Each row is a point on a landscape with many valleys, with its height.
From any point a ball rolls to the lowest of the 2 points nearest to it. It stops when none of these is lower. Distance is the straight distance between rows; heights are no part of it.
z_254 height 547: [139 139 151 117 118 146 111 142 118 171 124 205 133 132  93 107 155  61
 106 128 134 134 153 137 126 105 170 138 161 134 131 139  79 110 147 129
 133 125 150 142 111 103]
z_274 height 874: [186  87  65 131 161 127 125 126  88 169 138 176 101 114 122 116 144  50
  84 146 100  87 163 138  89 145 139 145 156 112 130 102 109 150 166 137
 125 106 153 112 152 199]
z_659 height 724: [117 157 145 118 113 119 154 146 145  76  91  68 149 150 146 151 110 185
 152 128 113 123 110  97 139  93 139 165 147 127 178 124 157  85 112 134
 174 129 137 106 110 131]
z_126 height 498: [160 117  82 122 134  77 121 121 105 161  91 189 126 113 157 103 128  76
 137 125 145 124 137 109 129 127 162 138 118 110 128 115 140 107 144 111
 171  99 149 128 108 202]
z_534 height 620: [155 113 123 103 158 129  86 150 129 176 134 199 145  99 116  74 133  80
  91 131 140 158 134 114 156 136 141  99 139 122  97 150 110 140 131 124
 113 130 147 117 138 130]
z_450 height 672: [165 116  61 123 146  81 165  93  95 136  93 158 123 117 177 105 130  87
 113 127 155 155 113  84 153 168 120 131  80 118 111 115 101 118 102 122
 137  81 108 130 180 209]
z_242 height 856: [164  97  80 127 151 134 140 135  86 159 121 192 111 139 160 144 147  43
  75 152 119 132 162 109  92 145 122 142 135 125 135 101  86 121 163 153
 119  85 125 127 165 208]
z_780 height 774: [152 128 204 122 122 139 130 167 121 126 110 152 176 157 127 120 141  82
 101 159  81 181 124  91 127 109 116 106 173 159 108 136  69 106 122 169
 126 113 105 138 130  59]
z_236 height 335: [ 97 147 131 168 121 132  86 125 148 102 165  87 103 167  96 141 142 211
 133 124 148  85  86 135 130  94 155 151  86 144 172 149 152 142  88  94
 100 163 118 107  76 100]
z_388 height 65: [172 106  79 128 122  93  85  96 117 144 132 130 121 130  95  96 111 147
 148 139 121  50 112 149  89 131 162 138 172  93 117  93 140 171 103 140
 129 109 159 144 127 172]
z_520 height 546: [190 113 119 120 126 122 160 127  87 129 103 136 104 118 147 129 120  85
 130 136 105 153 186 104  60 141 133 125 131 140 135  59  96 127 167 148
 138 102 106 161 155 211]
z_695 height 441: [157 132 107 139 105 169 137 121 141 104 122 131  92 161  99 142 138 146
 161 135  82  64 131 174  83  94 178 177 142 127 175 107  99 148 157 121
  88 125 146 136 130  93]
z_324 height 267: [ 46 153 151 102 109 158 188 153 140 107 164  91 153 107 137 171 140 135
 152 104 163 144 114 140 132 151 117  97 108 122  92 145 119  87 187  90
 128 169 104 158 101  98]
z_66 height 56: [106 133 140 167 114 119  24 130 136 134 155 152 101 150  82 101 158 201
 119 129 124  87 101 145 123 101 183 112  82 123 159 112 138 154  88 133
 117 149 121 127  95 105]
z_603 height 656: [135 130 143 106 137 126 110 146 138 176 141 167 140  99 132 108 124  97
 112 133 159 180 151 129 149 142 110  90 121 140  79 155 126 138 134 127
 106 138 129 142 144 121]
z_15 height 688: [113 123 170 117 119 124  96 124 142 151 152 128 139  91 132 133 142 108
 148 121 154 185 161 147 143 141  98  72 114 125  81 142 151 140 119 111
 123 128 105 156 131 114]
z_708 height 539: [141  93  87 126 153 170 119 133 135 163 178 176 107  87 120 112 114  82
 104 110 145 119 167 191 150 171  88  95 134 124  79 154 152 180 165 124
  80 151 145 116 171 155]
z_414 height 840: [166 111 109 111 144 142 139 154  98 161 126 203 144 132 152 146 146  23
  63 144 124 170 146 101 106 122 111 135 139 150 114 104  66 113 147 147
 104 111 119 130 182 170]
z_811 height 155: [ 98 123 186 134 187  92 108 168 141 109 150 118 141 148 130 134 122 154
  83 163 130 197 125  93 192 141  78  90  94 145  83 183 143 134 115 104
 110 141 123 103 127  84]
z_744 height 591: [121 101  80 131 146 139 123 132 137 175 172 159 106  94 124  93  95 107
 147  90 175  95 161 204 138 164  98 102 116 102  75 154 170 176 173  82
  95 138 145 131 142 170]
z_727 height 178: [ 60 150 142 102  98 149 212 132 130  91 130  61 149  96 161 182 126 153
 154 113 149 157  89 128 152 150 108 118 123 109 103 105 130  93 177 111
 128 172 117 153 131 139]
z_394 height 337: [ 65 166 171  97  96 159 185 145 160 122 137 112 158 106 127 144 143 125
 154 102 156 137 127 139 116 109 153 115 131 123 143 122  98  74 167  98
 146 155 120 150  92 104]
z_530 height 730: [ 94 157  82 139 137 175 214 121 124 105 131 120 130 126 181 152 117 105
  96 128 128  89 119 139 140 123  69 189 129 123 158 144 125 117 211 108
 140 114 128 119 121  91]
z_359 height 449: [127 147 146 134  98 133  88 122 127 170 146 189 122 106  76 106 164 142
 143 114 166  94 153 166 104  87 185 118 110 122 139 117 126 120 126 117
 112 152 123 147 106 112]
z_476 height 799: [127 133  93 122 127 111 191  97 115 103  83  86 140 101 172 157 120 134
 142  99 163 146 103  99 130 152 132 153 116 147 124  89 137  93 143 115
 171 128 120 142 152 185]
z_113 height 613: [151 126  61 127 155 146 166 104 106 146 117 147 109 101 163 137 117  89
 113 135 147 143 122 123 123 163 105 133 123 138 115 108 123 130 156 126
 122 101 130 121 158 164]
z_514 height 530: [143 112 135 152 135 129 149 130 123 104 144  90 122 142 129 133 104 138
 104 191  74 144 108 115 143 166 100 109 122 144 116 152 137 146 114 162
 114 105 150  95 154  88]
z_203 height 242: [ 88 129 171 148 132 166  46 141 155 144 190 137 115 150  80 142 164 127
  96  97 120 145 147 139 162 110 142 108 106 133 121 184 117 161 110  95
  66 146 107 122 120  60]
z_705 height 851: [122 150 140  95 150 123 211 125 111  63  94  72 165 152 173 183 110 174
 115 143  83 158  99  80 148 127 116 177 106 129 152 109 152  92 129 138
 158 103 138  92 150 118]
z_545 height 543: [145 127 155 150  71 172 132 116 153  96 145  80 104 161  95 152 103 178
 181 117  70  89 134 159  97 110 137 150 144 146 166 120 121 158 117 137
  78 121 126 132 139  78]
z_29 height 809: [101 156 121 106 145 131 189 143 131 104 115 126 154 122 161 162 132 105
 102 142 136 158 109 118 154 136 105 132  97 148 119 148 107  80 158 111
 149 124 128 119 130  98]
z_576 height 321: [172 118  68 133 137  77 112 111 125 123  70  94 122 140 161 130  82 136
 156 132 115  90 104 101 101 122 141 158 173 136 131  94 164 145  78 150
 160 114 157 124 129 203]
z_347 height 320: [ 65 153 175 104 130  71 127 161 144 119 109 120 153 121 129 119 144 179
 126 132 185 173 100  97 184 128 109  96  68 135 125 159 144  76 114  88
 167 167 114  94 100 124]
z_98 height 896: [111 142 110 121 143 103 137 144 136 137 100 155 133 106 138 105 124 121
 119 140 175 150 110 118 169 140 128 121 101 132 125 160 131 110 145 103
 148 136 143 118 106 129]
z_54 height 504: [146 155 166 115 102 127 105 127 119 177 111 201 141 121  93 109 171  98
 148 118 157 124 164 158 107  80 179 124 139 120 141 110  94  91 140 123
 130 137 116 154 105 108]
z_11 height 551: [153 147 192 116  72 133 105 102  94 145 141 141 136 105 102 127 158 113
 172 107 133 129 203 155  91 122 133  91 146 117 108  94 123 127 123 144
 117 115  90 194 130 127]
z_406 height 822: [123 126 100 121 129 143 218 100 115  71  78  72 126 116 193 187 114 129
 121  98 117 156 111  85 119 138 113 169 123 124 134  83 110 107 154 136
 149 116 120 140 163 181]
z_67 height 700: [179 102  69 121 157  98 120 111  94 143  96 170 130 119 173  92 127  90
 105 159 136 153 103  91 159 162 133 121 103 116 118 128 116 122 101 134
 142  79 143 122 159 177]
z_425 height 315: [ 97 129 173 158 108 148  64 145 137 137 166 143 107 171  87 121 162 151
 119 140  99 131 142 133 137 100 164 113 104 147 160 161 113 143 117 127
  83 137 104 133 115  42]
z_825 height 182: [168  90  95 135 122 105  90 115 117 128 118 121 107 155 101  92 125 154
 135 140  87  49  95 130  98 130 156 142 169 111 126 119 138 183  96 167
 150 106 166 104 121 138]
z_161 height 447: [159 133  83 126 125  69 136 107 112 139  78 157 138 132 160 134 110  97
 158 102 137 121 145  99  99 122 151 152 133 122 149  80 151 104 130 123
 175 102 135 147 133 241]
z_651 height 859: [ 94 136  77 138 141  84 113 151 148 130 125 143 103 110 116  91 117 160
 140 111 179  98  85 136 175 123 130 143 113 113 138 166 157 146 137  91
 168 144 149  88  80 154]
z_690 height 655: [155 139 140 129 126 190 198 143 130 111 112 117 119 125 155 165 122  86
 124 126  78 123 161 145  75 142  97 159 159 152 165 111  67 128 183 143
  99 107 122 111 139 115]
z_335 height 777: [ 96 147  83 142 151 153 162 130 138 130 151 130 104 136 116 115 121 121
 123 127 148  71 104 159 126 107 121 189 136 120 156 165 147 139 173  95
 135 120 157  99  88  87]
z_870 height 610: [155 103 113 127 138 153 127 137 117 148 123 168 118 158 102 113 151  75
 102 144  87  96 131 133 115 124 163 165 166 122 167 146  84 141 141 163
 132  97 168 105 111 105]
z_919 height 367: [ 58 163 185 104 126  98 144 155 142 116 120  97 168 131 125 145 160 164
 132 134 170 153  94 107 162 108 136 120 101 119 150 147 125  66 131  96
 177 156 118 104  83 111]
z_720 height 395: [146  74 157 135 154 129  53 147 115 151 142 157 129 129  92  60 126 132
  71 136  86 163 139 106 170 163 126  64 148 107  85 170 141 185  94 175
 113 132 143 113 149 119]
z_276 height 716: [147 130  80 115 116  93 139  86 116 130 127 116 119  91 162 117  93 127
 183 114 158 121 133 144  98 154 115 105 138 126  95  92 180 138 131 108
 121 134 137 160 146 205]
z_34 height 632: [111 122  74 123 136 119 128 139 137 154 143 158 103  96 145  88  92 124
 150 104 197 107 123 169 162 164 105 111  95 116  90 145 167 152 174  81
 129 151 135 132 124 169]
z_116 height 753: [170 122 174 119 116 113 132 140 120 139  92 143 166 141 140 121 135 100
 124 164 110 188 127  95 131 121 135  90 123 148 116 124  92 105 116 155
 152 106 116 126 123 104]
z_532 height 878: [ 72 145  75 131 159 103 133 174 141 128  96 180 128 117 129 102 102 123
 113 123 176 116 118 132 199 136 129 144  88 115 130 167 146 109 159  91
 166 136 144  87  88 140]
z_391 height 456: [157 100 165 133 143 127  46 144 119 180 142 168 139 133  92  72 138 103
 105 128  94 172 173 106 168 141 119  69 157  96  77 147 155 168  97 162
 107 122  89 140 151  94]
z_751 height 775: [118 139  59 119 135  99 164 101 121 120  95 129 138 103 167 122 124 121
 147 103 184 156  96 106 159 164 108 126  74 138 105 107 149 101 130  99
 160 126 115 128 158 189]
z_487 height 445: [145 135 157 115  82 112 125 108 144 114  86  96 152 118 133 129  92 153
 161 124 140 127 130 115 113  92 151 141 157 133 157  91 129 116  89 160
 175 145 135 135 122 159]
z_18 height 756: [ 96 163 113 132 146 156 202 132 139 104 141 105 130 144 135 137 125 132
 105 137 126  85 109 143 139 122 114 195 141 121 174 165 144 118 177 102
 142 117 144 100  92  97]
z_779 height 541: [153 115  89 130 148 117 134 143 113 161  89 200 131 144 152 147 131  51
 104 125 133 130 143 106 131 134 159 143 115 126 145 117 109 102 145 134
 162  86 155 120 105 172]
z_600 height 534: [175 104 136 138 108 102 127 123 130 101  63 134 111 160 134 151  91 106
 135 106  88 117 143  95  83 105 158 183 146 132 185  89 125 109 119 159
 184 103 142 135 100 190]
z_237 height 350: [135  98 116 125 144 160  45 140 128 167 183 183 101 138  58  92 179 127
  97 106 120 106 137 169 126 123 161 122 147 116 122 147 112 164 138 121
  83 150 175 118 151 102]
z_341 height 584: [158 126 187 101 101 114  98 113  97 161 126 147 152 110 127 102 150 102
 156 128 135 159 194 133 114 126 122  59 148 115  92  86 130 107 116 137
 128 117  79 184 122 144]
z_614 height 57: [150 108 166 140 122 108  62 128 105 146 119 170 125 159  83  67 152 114
 114 156  95 136 123 100 160 107 161  90 151 104 123 142 115 141  92 182
 147 123 108 127 112  73]
z_605 height 699: [114 133  55 157 165 170 181 119 131 141 143 150 115 123 181 139 121  95
  76 134 142  64 111 153 130 125  66 197 144 109 144 144 129 148 198 120
 124 114 151 115 123 117]
z_549 height 334: [156  81 125 142 128  99  62 135 120 142 127 134 121 126 114  68 118 140
 103 156  85 131 111 113 134 174 127  83 147 110  94 164 145 180 101 170
 120 112 156  97 133 118]
z_283 height 52: [ 88 117 198 146 173 129  83 162 146 118 179 112 149 152 103 137 112 129
  77 151 111 182 131 104 173 137  79  95 111 145  90 191 115 149 108 108
  95 137 106 107 122  51]
z_485 height 383: [100 108 108 170 137 123  66 117 155 134 184  93  82 138  81 142 123 189
 137  94 141  65 103 173 116 132 138 128  93 115 122 157 159 213  91  93
  97 157 127 104 114 120]
z_2 height 388: [ 99 150 139 106 100 144 183 129 138 123  96 120 149 105 138 147 131 110
 174  91 163 129 127 138 104 118 155 136 144 124 160 113 114  84 170 107
 162 139 128 138  98 135]
z_371 height 682: [155 149 147 122 111 195 165 133 139  99 144 131 120 130 108 152 140  97
 156 113  88 113 168 178  75 126 140 167 171 151 152 121  72 131 165 134
  85 122 120 134 134  95]
z_933 height 794: [ 81 159 206 129  93 126 106 132 160 123 127  86 161 120 108 117 149 198
 152 110 147 140 116 113 137  83 156 127 114 132 199 101 135  97  56 154
 164 166 100 144 100 123]
z_255 height 302: [165 140  95 149 118 130 134 100 150 131 119 117 106 149 113 131 105 145
 167 105 116  41 122 149  73  81 157 179 175 121 145  89 125 164 112 135
 120 137 157 127 122 139]
z_356 height 234: [155 135  84 139 130  92 139 108 122 119 105  77 116 112 159 128  89 153
 144 144 136 120 102 107 125 151 122 139 138 136 120 117 169 138  99 140
 150 110 148 114 139 168]
z_901 height 773: [ 55 165 206 109  95 137 140 145 164 107 134  56 159 115 120 147 124 198
 167 111 150 139  99 114 131  85 154 132 147 110 181 105 130  76 105 127
 156 179 112 140 108 138]
z_23 height 644: [139 125  70 123 145 128 175 102  98 130 116 157 117 104 171 127 137  68
 124 120 159 165 125 106 118 161 111 126  93 128 104 109  99 112 144 119
 127 102  99 151 178 205]
z_464 height 759: [ 67 171  86 131 160 162 205 129 102 100 142 119 132 132 173 153 108 145
  79 132 153 104 108 142 158 132  56 184  94 114 139 152 141 104 202  95
 124 140 121  99 159  71]
z_928 height 332: [ 84 135 118  89 153 104 197 135 107 112 115 135 175 117 159 133 162 126
 115 110 179 177  70  98 180 154  98 117  70 121  88 140  89  57 127 104
 160 135 109 139 172 126]
z_531 height 647: [137 121 145 100  92  94 112  83 106 130 107  88 149  96 173 134 104 136
 175 129 143 176 136 108 108 143 126  86 141 134  95  67 158 104 101 138
 142 131 103 179 152 212]
z_473 height 663: [103 148 167 134  98 143 139 128 141 110 147  80 131 142 110 145 111 175
 155 137 124 126 136 130 118 120 136 116 135 152 151 144 144 115 109 121
 120 148 126 121 107 110]
z_986 height 262: [105 100 122 137 163 147  25 146 133 151 166 186  90 145  71  79 166 165
  94  74 147  99 136 162 141 112 189  94 113  99 134 157 129 169 114 114
  87 167 147 111 116 107]
z_400 height 586: [126 118 161 133  87 177 134 114 155  71 143  42 108 138 115 167  83 181
 183 103  99  97 135 153  78 100 132 154 153 138 150 117 145 141 101 141
 108 146 119 151 147 103]
z_857 height 829: [114 147 103 118 146 113 195 134 122  87 103 112 147 160 167 168 122 140
 101 141 121 129 105 100 154 127 105 163  93 145 153 134 141  83 139 120
 164 100 147 111 125 103]
z_911 height 390: [125 133 185 118  82 109 112 112 138 133 113  90 157 117 138 126 120 161
 170 139 141 154 138 109 127 114 133  94 141 133 145 103 150 103  95 160
 158 134 109 148 120 138]
z_798 height 430: [116 128 167 140 128 111  51 124 126 185 169 180 139 101  73 108 149 121
 132  84 157 153 207 165 145  95 133  72 112  81  99 132 158 149 106 110
 117 149  72 171 136 102]
z_205 height 410: [ 56 171 155  88 140  94 174 167 143  95 105  98 168 137 129 154 141 169
 134 137 151 124  95 102 164 112 123 163  91 127 169 155 153  57 163  77
 183 143 121 104  86 111]
z_107 height 807: [185 117 173 122 128 146 126 159  96 152 115 179 151 131 136 139 145  58
  90 166  77 164 159 113 114 148  89 113 175 169  96 113  69 123 135 179
  90 117  96 154 167 125]
z_554 height 494: [142 137 129 147 101 178 155 125 163  69 123  98 111 168 119 144 113 167
 167 111  83  80 122 151  73  90 158 190 157 145 189 120 123 137 147 107
 102 128 133 122 119  79]
z_546 height 824: [172 116 131 122 156 142 136 164 114 159 137 191 158 128 144 141 143  40
  70 155 110 190 114  98 131 124  89 124 156 169  98 121  66 130 126 159
  99 124 121 122 176 128]
z_421 height 627: [109 135 181 125  79 161 149 116 143  84 161  36 134 114 132 178 106 178
 178 109 101 143 143 149 101 130 122 108 139 138 131 118 131 134 125 135
 119 138 121 149 124 117]
z_412 height 711: [139 126 156 119 117 166 141 128 124 126 144 115 125 117 136 146 130 104
 134 143 107 150 154 153 104 150 102 104 139 156 110 147 109 130 138 141
  95 123 136 139 136  91]
z_361 height 841: [118 154 119 112 135 138 216 114 124  44  89  55 145 123 192 181 103 163
 121 109  88 149 102  92 131 129 113 180 130 121 141  97 139  90 164 125
 146 125 127 123 159 143]
z_689 height 750: [ 80 164 183 120 114 119 137 143 149  85 122  36 150 136 122 146 112 205
 152 126 123 123  91 116 134  87 123 138 143 132 173 128 165  87  81 137
 153 171 120  98 120 144]
z_548 height 629: [164 129 119 137 141 168 193 130 143  80  95 105 118 148 176 174 112 105
  90 123  71 119 144 122  90 142  98 192 138 141 186 123  98 118 182 136
 133  88 123 111 131 126]
z_444 height 166: [ 95 102 139 166 134 143   4 138 125 154 167 160 102 149  76 105 167 174
  99 101 114 104 122 143 137  94 175  89  81 102 140 135 133 162 106 127
  97 149 111 127 114  77]
z_64 height 486: [111 111 153 151 156 131 123 152 125  94 155 106 126 169 105 122 118 149
  81 184  77 137 101 105 165 167 111 114 131 132 130 184 128 136 120 133
  89 125 135  72 120  82]
z_323 height 160: [123 124 173 152 134 104  51 153 139 156 119 166 149 149  86  68 159 140
 101 152 130 173 117  88 169 107 163  92 131 112 137 161 110 130  79 149
 142 138 104 117  93  65]
z_827 height 791: [168 129 204 122 135 151 132 158 115 127 130 133 166 131 148 151 151  85
 118 148  88 183 138 129 109 144  87  94 172 167  87 122  84 120 131 171
 103 111  90 170 154  75]
z_103 height 748: [123 134  79 114 127 101 147  84 133 116 130 137 134  89 172 103 114 119
 168 105 180 161 114 129 140 168 107 100 102 134  81 105 165 117 130  98
 122 122 113 158 165 208]
z_387 height 385: [112 134 134 100 147 117 171 131 123 122 106 149 159 110 152 116 152 114
 123 122 198 202  93 100 169 149 104  87  83 131  60 122  93  84 117  99
 144 143  97 169 168 135]
z_937 height 601: [161 117 102 148 142 142 189 126 121  94  88 127 118 164 185 180  97 107
  82 120  71 134 118 101 114 136 112 191 117 128 185 120 121 119 144 156
 151  68 152 107 121 144]
z_368 height 261: [174  78 111 134 115 117  98 117 112 143 131 119 107 134 102 100 131 134
 137 167  75  94 118 124 120 159 144 117 156 122 127 138 131 171 105 165
 136 111 158 106 123 115]
z_224 height 438: [133 137 142 109 117 138 170 133 122 136  94 161 143 125 151 156 137  65
 134 105 142 137 159 117  86 118 152 138 129 140 141 107  92  80 179 120
 170 120 125 143 106 149]
z_117 height 317: [157 127  95 123 126  66  83 138 132 137 105 114 124 107 136  90  99 170
 150 154 143 123 101 110 152 154 124 103 122 123 119 133 168 144  80 130
 140 112 146 107 119 163]
z_69 height 616: [135 124 158  93 100 107 111  95 106 154 122 134 152  88 160 117 142 118
 168 112 150 179 149 110 108 130 120  64 124 109  82  85 136 101 116 127
 125 129  90 191 129 178]
z_84 height 421: [120 101  94 135 145 173 102 145 137 156 190 175  99 109  88 111 147  94
  98 110 129  90 130 186 118 125 133 142 157 128 121 152 117 167 157 130
  91 147 178 115 137 110]
z_458 height 685: [146 125 111 136 137 172 152 132 126 141 165 135 109  96 145 152 124  77
 119 150 107 123 154 162 108 162  85 127 151 155 112 132 112 147 155 151
  73 120 146 114 152 103]
z_747 height 640: [142 120  92 141 153 180 144 135 146 140 151 133 111 134 113 128 139  95
 101 149  96  84 131 155 118 128 124 174 162 123 170 161 107 146 150 131
 106 102 166  92 121  94]
z_141 height 579: [162  93  98 119 144 130 112 123 101 154 111 197 122 153 111 120 138  60
 109 128 101  95 138 126 118 125 168 156 148 106 167 127  94 118 140 155
 167  80 180 109  95 158]
z_815 height 380: [177 128 101 145 110 146 127 108 131 144 118 153  99 157  97 141 144 120
 150 107  97  49 133 165  69  83 180 191 161 124 164  88  93 156 160 123
 126 126 162 121 119 127]
z_36 height 738: [125 157 189 123  91 173  96 137 126 141 145 169 132 144  80 124 179 106
 141 113 116 134 178 159 122  85 149 113 137 149 129 122  92 114 142 145
  81 134 102 168 134  50]
z_403 height 839: [ 98 129  56 131 155 101 124 128 146 121 113 110 109 138 119 111 129 173
 123 119 159  63  76 145 139 117 118 172 135 106 138 161 176 162 116 119
 157 141 161  89  71 139]
z_649 height 263: [ 89 140 116 161 128  97  79 122 166 128 141  80 110 152  92 139 116 220
 145 120 151  66  79 146 109  87 136 156 116 145 161 135 161 154  43 123
 118 170 128 110  91 131]
z_179 height 729: [173 108 116 125 135 110 105 130 105 149  77 158 146 133 150 107 130  94
  99 182  98 175 120  83 152 148 134 110 122 140 119 134  95 128 106 160
 146  86 129 128 151 136]
z_889 height 571: [156 124 111 146 135 113 171 130 139  93  69 117 113 163 162 173  99 105
 111 111  90 113 134 100 104 115 146 193 141 135 183 110 138 114 143 153
 174  88 159 114  92 148]
z_495 height 347: [120 137 168 148 113 108  36 107 129 183 153 190 146 114  71  89 173 157
 131 112 149 141 188 153 154  87 175  79  92  92 132  94 152 133  92 132
 132 141  73 176 127  96]
z_538 height 820: [106 124  45 134 146 115 137 120 157 143 139 116  94 140 120 102 128 161
 132 115 156  43  74 176 104 125 123 179 149 111 118 150 154 202 135 111
 133 137 169 111  85 128]
z_643 height 651: [156 108  66 137 163 166 144 125 130 127 156 134 101 106 164 135 114 101
 101 160 125 118 116 145 140 170  77 121 126 136 108 130 128 155 149 136
  94 114 149 108 168 127]
z_350 height 399: [ 92 125 164 163 126 164  97 121 147  94 182  71 110 170  82 160 133 177
 126 137 109  92 112 136 132 122 134 141  99 132 165 168 155 145  98  79
  77 138 110 109 105  72]
z_999 height 398: [131 139 119 115 128 104 172 105 113  99 100  79 141 118 169 141 134 159
 131 159 136 167 102  94 159 168 111 118 100 140  96 118 128  96 105 132
 140 105 125 130 176 146]
z_33 height 575: [182 121  95 124 126 122 147 109 104 140 106 122 110 110 159 137 119  93
 143 148 111 129 152 116  88 140 124 131 143 144 131  85 114 138 138 143
 126 108 135 136 141 185]
z_4 height 378: [113 139 140 142 114 149  85 133 145 150 167 153 107 143  84 111 164 128
 134 128 132 109 130 156 125  96 169 124 119 132 144 161 118 137 136 114
 104 143 142 125 101  74]
z_922 height 246: [155 112 186 142  95 111  87 108 116 136 123 108 141 132 122 112 131 132
 151 165  94 169 156 107 133 146 107  79 141 126  99 133 150 154  90 170
 134 103  91 153 140 101]
z_188 height 465: [ 89 147 130 112 149 103 200 113  97  79 146  69 144 123 153 149 129 178
 126 161 136 169  96 104 172 168  74 122  70 137  82 131 143 101 123 119
 124 140 121 104 173 118]
z_906 height 681: [154 137 126 115  98 125 136  90 112 128 113  89 121 103 144 137 100 126
 181 102 144 134 164 133  77 122 137 112 165 127 108  67 159 114 137 135
 129 143 119 179 153 212]
z_7 height 496: [144 106 166 124 151 118  52 161 137 195 159 188 143 123  84  77 137 106
 111  87 141 168 193 133 170 115 135  64 139  86  84 143 146 166 103 125
 107 135  93 151 139 119]
z_196 height 568: [145 130 111 143 141 128 169 110 126  87 133  52 121 129 163 160  95 171
 128 177  89 142  99 112 135 171  83 117 116 147 109 127 157 140 121 153
 108 111 140 106 157 113]
z_30 height 228: [142 100  95 140 117  82  73 116 140 136 133 106 111 122 110  99  95 175
 160 132 140  89 108 141 125 144 130 108 136 118 111 124 182 174  65 138
 126 135 146 119 117 160]
z_859 height 692: [115 139 130 131 118 111 146 132 137  99 130  63 126 134 120 142 114 170
 147 148 134 110 108 117 135 126 129 145 136 148 150 155 164 117 115 115
 139 121 139  94 103 112]
z_920 height 389: [149 131  71 124 130  79 126 101 129 123  68 117 110 121 183 134  95 133
 177 109 142 108 114  95 101 116 136 164 160 132 134  83 168 109 108 136
 169 113 127 149 140 238]
z_193 height 446: [103 124 171 152 141 150 105 143 133  97 165  89 118 171  82 128 122 158
 103 160 100 117 113 124 151 139 117 125 116 143 154 200 140 142 105 104
  79 128 123  93 103  69]
z_5 height 717: [106 141 164 116 115 150 136 120 141 137 167  93 135 103 131 148 126 122
 156 120 138 157 155 156 126 150  98  94 119 140  96 144 133 113 135 114
 120 123 121 144 121  97]
z_197 height 495: [142 122 141 125 107 105 129 121 140  95  55 111 132 126 152 149  87 123
 160 104 124 118 136 102 108  91 155 176 160 136 177  73 140  90 104 155
 187 130 134 135 121 200]
z_588 height 670: [130 105  59 153 164 175 164 131 137 139 153 140 113 138 157 125 137  80
  71 126 109  50 112 171 116 125  95 189 177 114 168 156 104 165 182 140
 119 112 184 103 113 103]
z_209 height 324: [126 117 178 127 102 102 116 120 138 117 117 100 151 126 147 123 125 159
 156 157 119 194 137 102 147 144 108  78 119 141  93 116 153 111  90 144
 143 131 110 142 125 108]
z_448 height 208: [168 129  93 135 113 100 105  95 128 134  98 108 106 147 100 126  90 146
 166 117 129  48 143 148  80  95 158 167 182 114 136  66 129 153  85 143
 131 138 149 157 138 184]
z_998 height 163: [141 108 186 157  92 105  72 113 123 144 125 146 135 143  88  91 138 140
 132 172  86 142 136 102 154 131 129  70 140 117 115 140 146 146  73 179
 138 126  87 145 113  75]
z_56 height 785: [ 73 154  91 117 165 136 182 141 122  92 142 125 131 121 150 143 115 142
  85 149 160 137 109 130 176 140  75 152  85 133 117 154 141  97 180  99
 136 145 128 101 140  95]
z_558 height 474: [149 135 166  95  95 137 151 118 113 139 105 149 141 106 138 132 141  84
 151 120 137 148 168 130  75 119 151 106 141 137 118  98  90 100 154 129
 148 126 112 160 125 144]
z_929 height 800: [125 123  71 139 143 142 147 120 155 142 158 131  96 136 104 121 141 130
 136 104 146  48  91 182  97 107 140 180 139 120 138 149 127 176 159 116
 117 139 159 109  91  98]
z_584 height 177: [ 94 133 121 157 112 104  44 117 154 133 141 121 119 146  89 121 134 214
 144 119 146  67  91 141 103  87 177 135  97 137 159 104 155 156  46 139
 120 162 125 136  98 132]
z_895 height 511: [157 152 180 103  72 141 136 108 100 121 111 116 134 101 104 135 125 112
 174 104 119 143 183 144  78 107 139 108 149 127 119  74  89 119 141 139
 130 152 100 172 129 169]
z_453 height 244: [ 79 134 167 120 178  87 125 173 132 107 125 131 150 133 134 112 128 169
  89 143 172 191 116  96 198 133  92  86  68 132  86 162 137 108 111  85
 131 161 117 107 126 102]
z_348 height 322: [129  98  95 145 124 110  88 108 157 129 162  76  91 139  96 130 103 197
 150 113 143  58  97 158 106 140 123 129 126 109 116 144 174 195  75 115
 121 150 149 112 114 122]
z_174 height 514: [142 139 132 110 118 132 164 118  97 146 100 148 114 106 144 136 138  72
 149 107 135 149 186 130  65 130 138 125 140 127 108  79  92 103 190 128
 131 121  94 173 151 216]
z_581 height 266: [ 58 138 126  89 138 134 227 140 108  89 131  93 161 116 159 168 145 139
 123 120 159 169  84 110 163 157  96 117  76 109  92 113 105  71 170 102
 141 160 107 149 156 107]
z_702 height 484: [127  92 113 136 147 188  97 147 152 162 204 147 103  97  92 134 131  93
 105 102 126 108 172 189 135 162  99 117 156 131  86 164 135 199 136 132
  73 147 156 126 159 118]
z_252 height 522: [ 96 137 152 122 128 130 182 131 121  73 168  39 139 131 158 179 109 174
 129 159 105 158 115 120 146 163  81 109 103 140 111 133 158 117 129 126
 116 126 129 119 150 104]
z_327 height 710: [128 150 168 134  98 193 135 135 139 121 155 150 110 141  99 138 166 112
 149 103 110 103 163 177  83  94 160 145 133 149 156 128  85 114 159 118
  83 128 113 146 137  76]
z_869 height 248: [109 142 166 152 117 111  55 137 127 165 135 174 126 129  75  87 159 153
 123 126 138 141 148 122 155  88 180  98 106 103 150 135 124 126  84 139
 128 149  89 146 100  61]
z_382 height 158: [ 91 137 194 143 154 120  64 148 157 131 160 123 125 143  88 129 133 129
  96 120 141 165 146 119 179 123 119 100  97 127 115 200 128 157  94  82
  97 157 104 107  88  67]
z_46 height 582: [139 128 112 105 144 139 117 146 139 184 137 213 134 111 103  89 138  65
 108 122 164 137 140 134 144 108 168 134 138 122 125 152 107 122 162 112
 124 137 152 120 122 119]
z_673 height 323: [149 122  68 133 134  81 143  95 109 103  92  97 128 130 167 121 107 161
 133 151 118 159  87  78 169 162 110 124  99 139 113 122 154 126  72 131
 134 103 141 104 163 172]

Where does a ball stop that starts at each point below?
z_605: z_356
z_34: z_66
z_827: z_113
z_514: z_66
z_5: z_283
z_421: z_388
z_103: z_727
z_690: z_614

Call two points neighbours if one is among the 2 nearest of the other. Go from one point of each pair to the other, from neighbour to neighbour, staying as low as possible. Name the highest point that can't be avoided.
z_727 / z_356: z_705
z_388 / z_614: z_7
z_283 / z_727: z_5
z_356 / z_30: z_117

Write out the way that a ball takes from each point below.
z_327: z_371 > z_690 > z_548 > z_937 > z_889 > z_600 > z_197 > z_487 > z_911 > z_209 > z_922 > z_998 > z_614
z_361: z_406 > z_476 > z_751 > z_103 > z_276 > z_906 > z_531 > z_69 > z_341 > z_11 > z_895 > z_558 > z_224 > z_2 > z_394 > z_324 > z_727
z_689: z_659 > z_859 > z_473 > z_421 > z_400 > z_545 > z_554 > z_695 > z_815 > z_255 > z_448 > z_388
